Each row is a point on a tangle of strands that fork, close into loops and nearly touch. The rows are in no order.
In the rows, 128 means zero.
Points whose rows are less than 123 apart are linked; no others are. Some points are linked to none.
guv: [119, 109, 123, 193, 115, 102, 143, 130, 74, 103, 108, 115, 74, 125, 146, 145, 166, 140, 163, 126, 153, 129, 150, 78, 61, 115, 134, 153, 150, 106, 121, 96, 96, 203, 69, 56, 117, 124, 120, 88, 161]
sebi: [113, 158, 115, 131, 139, 141, 124, 186, 92, 130, 151, 172, 101, 100, 68, 131, 87, 95, 136, 131, 105, 106, 84, 121, 92, 110, 144, 130, 120, 120, 132, 150, 153, 167, 68, 141, 143, 179, 126, 137, 169]
Zibav: [149, 127, 140, 161, 163, 72, 103, 119, 144, 184, 140, 116, 86, 102, 125, 143, 208, 142, 166, 151, 110, 126, 151, 78, 104, 112, 116, 124, 135, 150, 145, 72, 131, 188, 148, 83, 114, 98, 133, 116, 133]
vaki: [69, 161, 130, 84, 132, 161, 168, 121, 183, 119, 111, 98, 171, 161, 126, 84, 121, 130, 155, 118, 125, 120, 96, 144, 112, 121, 107, 99, 115, 120, 99, 151, 112, 93, 127, 126, 113, 142, 152, 151, 111]
zegug: [135, 83, 132, 134, 67, 127, 107, 120, 98, 135, 105, 129, 114, 121, 130, 111, 111, 113, 100, 123, 95, 165, 155, 154, 182, 120, 101, 141, 136, 116, 132, 112, 150, 71, 145, 170, 140, 37, 115, 133, 99]
lizeg: [115, 140, 116, 96, 144, 148, 134, 131, 126, 119, 170, 156, 141, 133, 88, 84, 113, 137, 97, 113, 128, 119, 92, 158, 78, 126, 147, 128, 116, 110, 155, 155, 131, 117, 123, 138, 165, 148, 130, 137, 106]
rek: [134, 97, 137, 143, 97, 160, 141, 143, 81, 149, 178, 172, 144, 98, 129, 82, 115, 139, 80, 109, 119, 96, 115, 131, 122, 132, 161, 97, 114, 93, 146, 140, 131, 126, 118, 176, 161, 88, 105, 122, 134]
Dud: [162, 118, 177, 156, 148, 147, 156, 99, 170, 147, 156, 104, 139, 117, 135, 164, 198, 121, 119, 149, 167, 156, 115, 109, 152, 144, 85, 90, 114, 126, 117, 107, 133, 110, 138, 160, 136, 158, 125, 122, 116]
Madav: [141, 128, 125, 134, 134, 147, 157, 167, 133, 112, 115, 134, 161, 132, 81, 113, 94, 119, 152, 95, 164, 151, 85, 135, 106, 115, 141, 116, 113, 129, 103, 125, 109, 162, 63, 149, 139, 171, 139, 139, 145]
fure: [125, 129, 108, 149, 142, 142, 159, 125, 101, 76, 131, 133, 135, 162, 132, 171, 129, 127, 138, 135, 153, 138, 174, 136, 99, 143, 125, 152, 133, 121, 126, 138, 114, 140, 87, 89, 135, 164, 140, 115, 152]
lef: [94, 155, 136, 113, 150, 164, 151, 176, 91, 127, 137, 164, 123, 113, 88, 117, 87, 94, 138, 130, 121, 101, 93, 117, 81, 137, 165, 128, 104, 137, 116, 155, 136, 158, 43, 117, 139, 171, 143, 133, 156]
zof: [77, 160, 127, 72, 132, 148, 160, 126, 132, 108, 135, 144, 157, 137, 101, 75, 109, 112, 99, 87, 97, 93, 84, 143, 75, 146, 146, 134, 102, 123, 133, 143, 122, 102, 116, 103, 157, 128, 138, 132, 107]
Vere: [146, 122, 138, 116, 117, 181, 163, 92, 173, 149, 129, 72, 156, 138, 154, 121, 159, 120, 139, 169, 142, 129, 125, 120, 148, 111, 69, 100, 111, 153, 131, 147, 109, 123, 167, 133, 132, 158, 122, 127, 169]
seg: [136, 117, 125, 134, 122, 103, 112, 141, 56, 139, 166, 184, 102, 109, 117, 163, 109, 129, 100, 139, 129, 119, 152, 132, 97, 125, 180, 157, 129, 107, 141, 143, 127, 161, 101, 139, 135, 146, 125, 114, 162]
Gasav: [128, 160, 90, 118, 145, 149, 158, 101, 209, 126, 126, 75, 123, 143, 152, 111, 148, 142, 154, 159, 151, 149, 121, 109, 147, 94, 116, 128, 112, 163, 149, 127, 107, 162, 147, 96, 144, 152, 128, 152, 140]
vekiz: [178, 81, 122, 154, 102, 113, 105, 121, 152, 127, 94, 118, 123, 148, 122, 162, 129, 108, 128, 126, 120, 164, 147, 152, 153, 146, 105, 151, 122, 136, 125, 104, 127, 105, 157, 169, 120, 135, 128, 117, 122]
zegul: [141, 124, 134, 122, 176, 86, 123, 99, 183, 145, 148, 130, 95, 123, 165, 168, 164, 153, 139, 151, 147, 153, 141, 150, 136, 126, 129, 115, 121, 136, 138, 111, 135, 124, 144, 120, 113, 190, 159, 135, 126]
Lofu: [153, 109, 150, 170, 125, 64, 92, 125, 113, 188, 133, 125, 90, 105, 120, 159, 180, 137, 140, 136, 98, 114, 158, 101, 94, 126, 141, 139, 146, 124, 141, 63, 110, 182, 153, 116, 88, 100, 144, 85, 107]
gaman: [115, 135, 89, 131, 102, 136, 126, 98, 109, 119, 118, 129, 150, 123, 150, 157, 109, 136, 145, 108, 147, 98, 162, 143, 89, 137, 142, 154, 171, 136, 150, 135, 98, 130, 152, 120, 109, 150, 107, 107, 126]
zulo: [91, 146, 145, 116, 120, 147, 115, 144, 98, 105, 94, 142, 148, 142, 156, 145, 87, 128, 123, 120, 127, 124, 132, 114, 114, 165, 171, 143, 137, 148, 108, 179, 135, 112, 110, 126, 127, 148, 139, 128, 133]
Pako: [170, 120, 152, 151, 146, 106, 104, 111, 145, 107, 139, 119, 113, 122, 125, 175, 156, 124, 102, 145, 134, 158, 119, 176, 176, 118, 90, 116, 139, 96, 132, 119, 157, 85, 159, 171, 119, 121, 149, 135, 104]
gaf: [129, 156, 120, 135, 144, 145, 158, 100, 222, 145, 128, 68, 117, 132, 134, 112, 164, 154, 140, 145, 160, 176, 104, 107, 158, 68, 115, 108, 88, 152, 129, 106, 135, 171, 149, 134, 153, 152, 120, 165, 121]
fikup: [136, 75, 149, 126, 88, 133, 134, 133, 83, 118, 108, 147, 130, 121, 139, 82, 89, 114, 93, 119, 116, 154, 127, 157, 165, 121, 110, 123, 126, 91, 99, 128, 164, 79, 128, 178, 148, 80, 105, 140, 125]
gata: [108, 114, 111, 117, 131, 156, 144, 115, 127, 136, 121, 139, 142, 135, 148, 181, 148, 114, 159, 130, 157, 96, 177, 140, 74, 167, 132, 131, 147, 130, 139, 127, 100, 111, 143, 121, 103, 168, 124, 105, 130]
nela: [120, 168, 86, 121, 137, 161, 157, 116, 201, 119, 129, 103, 131, 127, 136, 97, 142, 149, 153, 137, 158, 134, 95, 122, 122, 109, 120, 117, 133, 156, 135, 132, 97, 121, 159, 118, 124, 161, 115, 141, 113]
Leb: [134, 169, 89, 155, 117, 143, 115, 124, 145, 107, 131, 96, 138, 139, 120, 95, 111, 128, 140, 114, 127, 119, 109, 77, 130, 114, 119, 151, 142, 162, 138, 116, 91, 159, 135, 83, 122, 85, 94, 121, 125]
ruda: [167, 117, 131, 154, 107, 137, 101, 123, 159, 140, 109, 80, 133, 155, 104, 147, 143, 122, 132, 146, 109, 166, 146, 133, 171, 134, 83, 130, 122, 148, 136, 114, 128, 123, 153, 145, 128, 105, 135, 118, 113]
govap: [86, 191, 99, 83, 98, 149, 141, 94, 142, 80, 121, 104, 169, 153, 141, 110, 93, 122, 122, 110, 111, 108, 128, 146, 98, 137, 106, 158, 142, 127, 120, 160, 110, 90, 129, 101, 128, 120, 123, 123, 103]
zotod: [142, 126, 160, 144, 149, 156, 163, 122, 178, 124, 151, 120, 125, 128, 124, 162, 175, 125, 131, 147, 168, 163, 103, 141, 141, 126, 97, 88, 122, 106, 108, 132, 133, 104, 125, 175, 136, 198, 152, 126, 121]
Kolor: [141, 103, 148, 106, 104, 188, 178, 116, 134, 177, 123, 103, 165, 131, 159, 94, 145, 131, 141, 148, 131, 97, 126, 114, 147, 144, 91, 87, 110, 143, 134, 144, 103, 110, 140, 135, 126, 159, 135, 134, 157]
vude: [78, 164, 89, 110, 158, 164, 153, 134, 181, 99, 132, 153, 138, 109, 102, 116, 140, 145, 163, 116, 161, 128, 112, 145, 60, 126, 148, 105, 138, 123, 127, 123, 118, 109, 118, 115, 127, 165, 123, 153, 116]
gefa: [117, 123, 140, 113, 115, 175, 154, 125, 104, 133, 125, 117, 156, 142, 162, 128, 142, 126, 136, 148, 131, 94, 145, 151, 145, 166, 101, 101, 126, 110, 130, 155, 119, 82, 146, 140, 128, 139, 148, 132, 147]
basar: [167, 116, 129, 158, 134, 99, 103, 118, 186, 161, 120, 99, 114, 144, 95, 144, 172, 135, 152, 144, 119, 179, 146, 110, 145, 123, 98, 145, 116, 162, 131, 88, 130, 145, 157, 117, 121, 107, 136, 128, 109]
Teza: [148, 112, 146, 129, 142, 123, 128, 131, 114, 100, 152, 132, 138, 132, 119, 140, 129, 116, 98, 134, 146, 151, 106, 177, 162, 115, 96, 110, 127, 79, 108, 144, 156, 84, 146, 187, 136, 139, 143, 144, 115]
bovef: [123, 168, 120, 141, 159, 77, 130, 108, 122, 114, 120, 86, 120, 153, 171, 132, 129, 118, 129, 133, 131, 123, 129, 95, 161, 116, 123, 169, 130, 143, 123, 119, 107, 159, 138, 70, 113, 112, 131, 119, 143]
Zopad: [90, 117, 142, 62, 84, 164, 101, 137, 117, 114, 87, 155, 157, 132, 103, 107, 74, 136, 117, 103, 111, 126, 134, 148, 69, 158, 157, 136, 148, 132, 92, 162, 155, 98, 109, 156, 139, 123, 102, 149, 131]
mozof: [159, 110, 132, 120, 102, 111, 110, 140, 96, 152, 119, 148, 132, 106, 152, 122, 109, 147, 106, 131, 94, 121, 122, 131, 180, 143, 150, 119, 137, 138, 159, 136, 126, 113, 131, 159, 129, 84, 114, 129, 129]
neboz: [112, 110, 103, 97, 105, 132, 100, 120, 107, 132, 127, 156, 141, 124, 129, 143, 103, 140, 116, 97, 128, 109, 162, 170, 69, 144, 162, 155, 159, 111, 150, 144, 129, 123, 157, 153, 142, 144, 108, 117, 125]
zag: [72, 168, 123, 93, 128, 172, 162, 118, 138, 84, 105, 104, 168, 169, 136, 117, 127, 106, 127, 128, 103, 101, 130, 145, 108, 153, 102, 124, 117, 117, 112, 160, 120, 74, 135, 99, 121, 119, 143, 133, 115]
bagu: [159, 91, 118, 156, 100, 105, 93, 175, 113, 113, 106, 163, 97, 111, 92, 157, 112, 126, 147, 118, 121, 150, 126, 112, 123, 126, 165, 150, 149, 141, 115, 124, 121, 155, 98, 152, 122, 144, 98, 116, 149]
Logu: [138, 119, 146, 96, 176, 115, 133, 123, 181, 144, 141, 143, 109, 113, 137, 127, 152, 163, 142, 136, 154, 143, 97, 149, 154, 111, 136, 79, 101, 154, 133, 115, 148, 124, 122, 136, 124, 185, 155, 161, 117]
mide: [160, 109, 131, 129, 117, 66, 83, 150, 69, 143, 139, 179, 84, 104, 109, 154, 90, 148, 100, 142, 91, 149, 131, 139, 101, 97, 179, 169, 128, 111, 142, 141, 141, 164, 104, 138, 122, 129, 131, 121, 152]
lozoz: [115, 154, 139, 152, 114, 110, 101, 119, 95, 100, 92, 110, 135, 141, 167, 147, 90, 123, 108, 120, 131, 126, 133, 96, 131, 139, 148, 177, 157, 145, 106, 151, 116, 135, 135, 116, 116, 131, 116, 111, 129]
bof: [74, 149, 121, 102, 144, 159, 139, 110, 120, 96, 106, 110, 138, 180, 140, 160, 141, 99, 133, 151, 112, 99, 161, 172, 108, 141, 109, 130, 138, 108, 140, 161, 119, 82, 149, 95, 121, 126, 153, 134, 115]
totod: [155, 100, 111, 104, 164, 98, 118, 155, 167, 141, 140, 163, 91, 111, 98, 114, 122, 131, 158, 121, 135, 146, 101, 146, 145, 119, 146, 102, 99, 139, 136, 114, 147, 139, 110, 147, 127, 183, 148, 154, 143]
budu: [128, 98, 150, 147, 66, 125, 94, 140, 88, 129, 154, 164, 130, 121, 109, 137, 111, 131, 66, 114, 121, 145, 164, 145, 124, 118, 175, 152, 115, 114, 126, 137, 154, 147, 128, 198, 181, 50, 108, 123, 133]
sesa: [104, 132, 134, 102, 89, 171, 170, 119, 104, 137, 128, 124, 166, 141, 154, 56, 98, 141, 107, 121, 105, 91, 101, 123, 126, 148, 125, 105, 110, 113, 134, 153, 106, 95, 122, 108, 137, 120, 149, 127, 110]
Fozi: [108, 153, 141, 166, 129, 72, 101, 120, 78, 108, 104, 101, 111, 148, 151, 137, 118, 130, 118, 112, 130, 131, 129, 91, 131, 126, 155, 178, 147, 131, 111, 118, 108, 163, 126, 88, 113, 100, 122, 106, 129]
deki: [142, 140, 104, 141, 152, 76, 109, 150, 151, 128, 115, 109, 89, 127, 156, 128, 114, 140, 156, 123, 114, 133, 136, 89, 151, 120, 158, 130, 116, 139, 128, 112, 144, 192, 101, 74, 126, 145, 125, 140, 172]
bir: [110, 165, 129, 102, 118, 166, 128, 109, 181, 132, 126, 85, 127, 148, 149, 134, 164, 134, 140, 169, 113, 128, 110, 169, 144, 121, 78, 100, 134, 115, 139, 171, 115, 70, 167, 148, 114, 156, 161, 138, 101]
zumo: [83, 163, 132, 81, 135, 151, 145, 130, 199, 127, 109, 80, 147, 171, 130, 115, 153, 132, 160, 143, 123, 125, 113, 154, 142, 114, 97, 87, 117, 116, 97, 160, 131, 100, 144, 145, 101, 158, 166, 157, 120]
vudig: [137, 148, 92, 147, 174, 112, 150, 104, 177, 132, 129, 86, 93, 123, 165, 119, 173, 140, 148, 152, 148, 147, 144, 95, 133, 96, 125, 134, 101, 140, 155, 104, 127, 178, 141, 65, 146, 144, 123, 152, 160]
voman: [111, 114, 148, 93, 104, 141, 119, 159, 93, 117, 107, 154, 149, 126, 118, 118, 75, 128, 121, 114, 124, 127, 116, 135, 112, 156, 160, 137, 132, 132, 103, 168, 150, 112, 106, 159, 135, 142, 118, 131, 141]
gopoz: [154, 141, 140, 119, 114, 152, 129, 90, 203, 146, 122, 76, 120, 143, 150, 143, 164, 130, 134, 166, 126, 147, 109, 147, 166, 117, 79, 113, 112, 142, 138, 148, 116, 100, 180, 158, 126, 170, 139, 134, 120]
Kepi: [123, 132, 136, 90, 88, 133, 128, 136, 94, 139, 132, 133, 154, 122, 145, 77, 90, 144, 93, 123, 89, 103, 108, 134, 166, 150, 142, 120, 126, 126, 158, 157, 128, 100, 110, 145, 149, 97, 138, 139, 118]
Madel: [94, 119, 129, 122, 136, 157, 146, 123, 98, 128, 116, 129, 142, 161, 156, 172, 148, 110, 139, 150, 134, 97, 182, 167, 113, 162, 125, 124, 136, 116, 152, 145, 116, 97, 148, 117, 119, 142, 154, 123, 137]
sil: [130, 147, 116, 137, 116, 93, 103, 139, 117, 91, 115, 127, 119, 135, 94, 99, 92, 114, 100, 85, 104, 140, 96, 90, 141, 124, 150, 181, 134, 136, 105, 122, 135, 137, 113, 123, 142, 83, 94, 117, 101]
tani: [106, 129, 105, 123, 147, 149, 155, 140, 97, 83, 120, 166, 112, 147, 119, 161, 119, 121, 154, 134, 148, 122, 168, 133, 59, 146, 157, 154, 122, 125, 124, 136, 122, 146, 60, 69, 123, 158, 146, 119, 155]
Ris: [115, 118, 134, 113, 98, 144, 101, 157, 72, 118, 130, 184, 125, 104, 112, 159, 85, 125, 106, 129, 138, 118, 137, 127, 87, 141, 189, 158, 144, 128, 116, 175, 144, 150, 94, 166, 151, 148, 103, 124, 145]
disab: [146, 137, 151, 124, 150, 124, 142, 105, 134, 151, 134, 107, 160, 115, 168, 102, 138, 128, 110, 141, 134, 113, 100, 90, 187, 106, 77, 85, 123, 157, 123, 109, 134, 127, 135, 105, 114, 72, 111, 141, 129]
mapa: [156, 130, 153, 139, 147, 125, 122, 101, 207, 169, 136, 96, 111, 120, 122, 134, 178, 148, 132, 152, 140, 179, 110, 108, 168, 103, 107, 102, 99, 173, 142, 97, 136, 143, 156, 129, 134, 132, 124, 147, 111]
zibe: [134, 114, 146, 163, 99, 122, 85, 130, 88, 104, 148, 128, 134, 149, 109, 153, 117, 123, 85, 108, 133, 146, 156, 151, 136, 131, 131, 155, 138, 99, 117, 132, 157, 129, 148, 166, 153, 65, 125, 120, 121]
ratal: [98, 175, 94, 125, 144, 156, 167, 131, 200, 104, 129, 128, 140, 104, 132, 89, 120, 152, 160, 103, 172, 131, 72, 131, 89, 105, 136, 103, 139, 119, 122, 133, 110, 118, 129, 135, 132, 166, 118, 152, 91]
Goseg: [147, 116, 141, 140, 129, 109, 95, 145, 116, 167, 118, 122, 124, 128, 113, 125, 137, 135, 143, 141, 99, 128, 146, 91, 158, 126, 115, 130, 148, 159, 112, 108, 134, 136, 159, 125, 107, 47, 110, 116, 106]
mos: [154, 94, 132, 124, 97, 124, 109, 144, 135, 193, 113, 148, 110, 104, 114, 116, 135, 134, 158, 146, 81, 125, 168, 123, 149, 127, 101, 134, 133, 159, 123, 96, 138, 101, 171, 147, 116, 34, 124, 107, 71]
kefek: [125, 144, 136, 90, 151, 85, 105, 160, 114, 122, 117, 162, 116, 128, 108, 116, 70, 124, 120, 127, 99, 138, 103, 140, 129, 129, 171, 148, 98, 143, 119, 145, 155, 137, 85, 104, 129, 150, 149, 138, 155]
tosav: [133, 148, 129, 127, 162, 85, 122, 167, 129, 117, 116, 133, 111, 120, 135, 113, 97, 132, 135, 118, 104, 127, 104, 96, 160, 122, 172, 121, 103, 151, 122, 128, 145, 170, 85, 92, 125, 152, 141, 142, 161]
tusu: [87, 141, 84, 112, 155, 154, 120, 133, 133, 111, 150, 165, 122, 113, 106, 127, 138, 119, 154, 107, 132, 93, 122, 145, 55, 144, 148, 131, 157, 115, 153, 142, 125, 113, 138, 110, 137, 160, 107, 133, 128]
Funik: [135, 113, 108, 100, 133, 122, 107, 129, 109, 133, 163, 176, 121, 115, 99, 115, 118, 138, 100, 118, 133, 123, 127, 156, 94, 132, 156, 146, 134, 108, 156, 147, 144, 115, 149, 158, 156, 142, 111, 136, 120]
dodip: [140, 117, 123, 99, 125, 83, 90, 145, 93, 121, 116, 163, 100, 130, 103, 125, 75, 134, 94, 124, 93, 157, 131, 148, 125, 112, 172, 185, 126, 128, 138, 150, 151, 137, 103, 128, 147, 135, 129, 136, 135]
mut: [112, 132, 97, 112, 180, 113, 130, 140, 132, 128, 137, 151, 116, 125, 135, 132, 139, 131, 156, 125, 134, 107, 134, 129, 112, 141, 151, 123, 135, 132, 148, 135, 124, 132, 131, 93, 121, 170, 127, 132, 143]
moseg: [155, 117, 143, 137, 156, 129, 138, 132, 121, 112, 167, 133, 134, 146, 104, 151, 141, 122, 117, 140, 165, 156, 124, 156, 145, 135, 106, 113, 124, 106, 113, 134, 140, 121, 118, 163, 131, 165, 152, 133, 141]
pugu: [153, 110, 150, 141, 172, 94, 121, 138, 150, 143, 134, 129, 129, 114, 114, 131, 157, 135, 140, 126, 149, 144, 121, 101, 174, 113, 120, 97, 121, 146, 113, 88, 157, 157, 118, 128, 120, 118, 114, 143, 140]
mig: [125, 146, 136, 131, 91, 184, 141, 125, 99, 113, 124, 87, 153, 134, 169, 117, 122, 115, 111, 139, 109, 96, 117, 168, 156, 150, 85, 98, 129, 75, 122, 171, 135, 80, 139, 132, 130, 119, 146, 122, 139]
lisi: [138, 142, 90, 142, 158, 75, 112, 110, 154, 150, 127, 88, 77, 117, 168, 123, 151, 142, 159, 138, 121, 132, 139, 94, 142, 100, 135, 136, 121, 134, 156, 103, 121, 202, 128, 58, 120, 134, 129, 132, 175]
fizep: [142, 124, 102, 143, 122, 116, 95, 191, 125, 128, 126, 167, 89, 101, 83, 144, 97, 119, 164, 119, 107, 129, 113, 121, 113, 123, 156, 128, 131, 126, 126, 142, 142, 163, 87, 144, 133, 187, 111, 126, 168]
meto: [179, 113, 172, 156, 137, 105, 95, 95, 162, 154, 116, 120, 110, 112, 135, 185, 174, 119, 112, 149, 125, 154, 146, 154, 160, 134, 73, 119, 130, 133, 130, 78, 161, 103, 166, 155, 108, 85, 154, 128, 89]
gufu: [145, 103, 175, 126, 153, 119, 138, 129, 150, 160, 117, 110, 155, 117, 132, 108, 141, 125, 126, 119, 137, 135, 116, 99, 187, 103, 75, 76, 124, 154, 89, 99, 160, 139, 123, 136, 104, 84, 115, 146, 115]
lebil: [142, 125, 144, 147, 187, 103, 152, 132, 136, 133, 140, 116, 134, 109, 132, 135, 176, 121, 139, 129, 161, 126, 133, 70, 163, 125, 121, 107, 123, 142, 124, 94, 142, 170, 96, 92, 132, 126, 115, 136, 162]
sol: [84, 141, 122, 110, 136, 180, 159, 151, 92, 87, 122, 177, 134, 137, 85, 135, 106, 103, 139, 132, 143, 101, 140, 132, 56, 148, 166, 142, 103, 138, 112, 140, 127, 131, 51, 89, 137, 146, 132, 132, 140]
senif: [156, 118, 131, 159, 180, 87, 104, 165, 140, 137, 162, 152, 92, 98, 77, 123, 155, 125, 146, 120, 142, 145, 104, 100, 134, 110, 128, 113, 130, 128, 120, 88, 157, 166, 114, 128, 117, 109, 125, 136, 130]
lik: [141, 92, 144, 157, 127, 127, 104, 142, 112, 115, 142, 132, 134, 150, 72, 138, 139, 116, 128, 114, 142, 161, 149, 137, 140, 133, 102, 137, 137, 114, 85, 110, 159, 110, 150, 161, 129, 75, 121, 120, 94]
rebep: [129, 90, 152, 178, 84, 58, 106, 122, 83, 171, 130, 116, 80, 115, 106, 139, 147, 143, 111, 112, 100, 133, 155, 121, 77, 115, 159, 142, 142, 96, 131, 62, 101, 188, 131, 134, 84, 129, 151, 67, 116]
Kigu: [123, 183, 87, 125, 105, 143, 126, 85, 115, 81, 107, 118, 152, 117, 148, 132, 94, 144, 151, 107, 148, 100, 152, 136, 89, 111, 133, 155, 165, 149, 140, 135, 89, 129, 127, 91, 113, 126, 94, 126, 124]
mes: [105, 153, 149, 80, 116, 139, 169, 100, 126, 142, 133, 108, 163, 136, 167, 68, 116, 127, 100, 135, 113, 99, 79, 143, 159, 130, 81, 95, 107, 106, 123, 148, 116, 78, 123, 115, 125, 123, 173, 143, 103]
lesu: [93, 132, 110, 114, 187, 120, 134, 111, 173, 143, 138, 139, 98, 129, 149, 153, 170, 141, 164, 146, 145, 127, 141, 141, 106, 134, 148, 116, 122, 132, 153, 120, 116, 116, 155, 92, 112, 183, 146, 133, 121]
bokeg: [124, 104, 147, 182, 89, 75, 104, 109, 80, 145, 121, 98, 112, 139, 115, 158, 133, 137, 104, 103, 141, 137, 166, 139, 101, 120, 135, 168, 162, 104, 133, 76, 106, 171, 153, 141, 95, 129, 145, 86, 124]
zutag: [140, 134, 133, 147, 151, 90, 102, 114, 106, 131, 147, 125, 135, 136, 132, 135, 143, 133, 106, 126, 131, 130, 139, 117, 164, 128, 121, 141, 150, 126, 140, 107, 130, 128, 150, 120, 115, 71, 124, 120, 104]
Zene: [118, 131, 138, 165, 111, 92, 110, 92, 83, 140, 128, 85, 127, 146, 149, 157, 130, 130, 101, 121, 139, 123, 157, 143, 143, 120, 110, 165, 171, 105, 148, 110, 107, 141, 176, 124, 106, 101, 136, 104, 120]
Gim: [152, 128, 142, 173, 141, 154, 144, 123, 84, 82, 132, 102, 136, 166, 132, 177, 149, 115, 121, 139, 132, 130, 164, 137, 140, 143, 115, 129, 133, 107, 142, 140, 129, 130, 116, 98, 141, 145, 146, 114, 151]
Lan: [112, 130, 127, 119, 153, 155, 150, 169, 92, 127, 154, 171, 127, 91, 126, 108, 115, 103, 127, 115, 125, 73, 93, 98, 129, 140, 141, 97, 133, 114, 138, 147, 130, 132, 97, 122, 134, 139, 109, 119, 144]
Tipil: [136, 121, 132, 136, 164, 129, 166, 122, 109, 130, 137, 121, 142, 125, 164, 144, 151, 117, 141, 139, 166, 114, 143, 88, 167, 138, 116, 116, 138, 134, 122, 128, 115, 136, 130, 104, 133, 143, 100, 127, 153]
div: [145, 87, 125, 118, 73, 95, 104, 135, 99, 156, 111, 161, 110, 92, 142, 122, 116, 136, 100, 129, 83, 133, 144, 144, 175, 124, 146, 133, 137, 130, 159, 102, 143, 103, 134, 174, 132, 30, 110, 129, 103]
nipum: [173, 65, 118, 152, 101, 95, 100, 148, 132, 142, 101, 150, 107, 119, 104, 160, 129, 115, 138, 116, 115, 143, 149, 123, 126, 141, 144, 156, 128, 136, 120, 94, 112, 133, 135, 159, 118, 125, 102, 105, 124]
Kamam: [152, 80, 129, 156, 95, 149, 118, 124, 160, 170, 120, 149, 105, 112, 111, 121, 148, 112, 147, 136, 111, 142, 163, 118, 119, 142, 91, 142, 120, 144, 101, 82, 133, 84, 185, 158, 118, 62, 121, 104, 60]
ret: [150, 91, 136, 152, 104, 160, 151, 126, 94, 147, 177, 160, 146, 108, 142, 128, 154, 126, 97, 131, 136, 108, 145, 120, 141, 158, 139, 96, 116, 113, 154, 118, 112, 112, 124, 177, 148, 95, 127, 112, 126]
dobo: [120, 149, 116, 130, 164, 121, 163, 122, 130, 105, 110, 96, 124, 141, 173, 130, 123, 111, 146, 135, 149, 108, 138, 83, 152, 129, 136, 145, 119, 152, 120, 134, 111, 155, 137, 72, 127, 137, 116, 125, 161]
Suf: [146, 74, 121, 114, 109, 130, 131, 151, 132, 144, 116, 151, 134, 111, 99, 74, 104, 129, 128, 101, 129, 130, 90, 142, 142, 122, 126, 119, 128, 124, 130, 134, 127, 100, 126, 168, 139, 139, 120, 138, 116]
Rupu: [119, 176, 88, 101, 75, 156, 120, 78, 136, 92, 121, 112, 173, 129, 149, 109, 75, 143, 130, 111, 129, 117, 136, 137, 114, 122, 110, 143, 156, 138, 124, 155, 106, 106, 135, 110, 114, 117, 95, 128, 119]
pelal: [70, 165, 121, 88, 142, 152, 154, 148, 153, 114, 101, 119, 167, 145, 113, 87, 100, 115, 147, 93, 116, 104, 89, 128, 85, 146, 151, 115, 97, 135, 104, 131, 118, 117, 100, 99, 126, 137, 141, 139, 127]
kas: [131, 166, 144, 104, 132, 133, 157, 89, 142, 123, 140, 97, 156, 130, 179, 92, 119, 120, 94, 152, 117, 118, 90, 121, 193, 110, 66, 104, 120, 120, 130, 143, 124, 95, 139, 108, 117, 99, 148, 135, 108]
pigu: [125, 101, 152, 155, 69, 165, 119, 148, 81, 122, 153, 166, 154, 123, 114, 99, 97, 136, 74, 102, 125, 122, 128, 115, 125, 126, 163, 117, 119, 106, 110, 148, 145, 136, 109, 178, 162, 72, 100, 118, 129]

A fork is a point with three links, a tip a point with one. Leave the first point through the second and follow the links. Name the first fork or tip that comes.
mozof, Kepi -> pugu
ruda, vekiz -> Gim
zegul, lesu -> Gasav
Zibav, Lofu -> Kamam
lisi, deki -> voman
Kamam, mos -> Zibav
ratal, vude -> totod

How many points has the smallest loop of links through each point below? Write none if it is on no loop.
gopoz -> 10
bof -> 8
neboz -> 11
pigu -> none
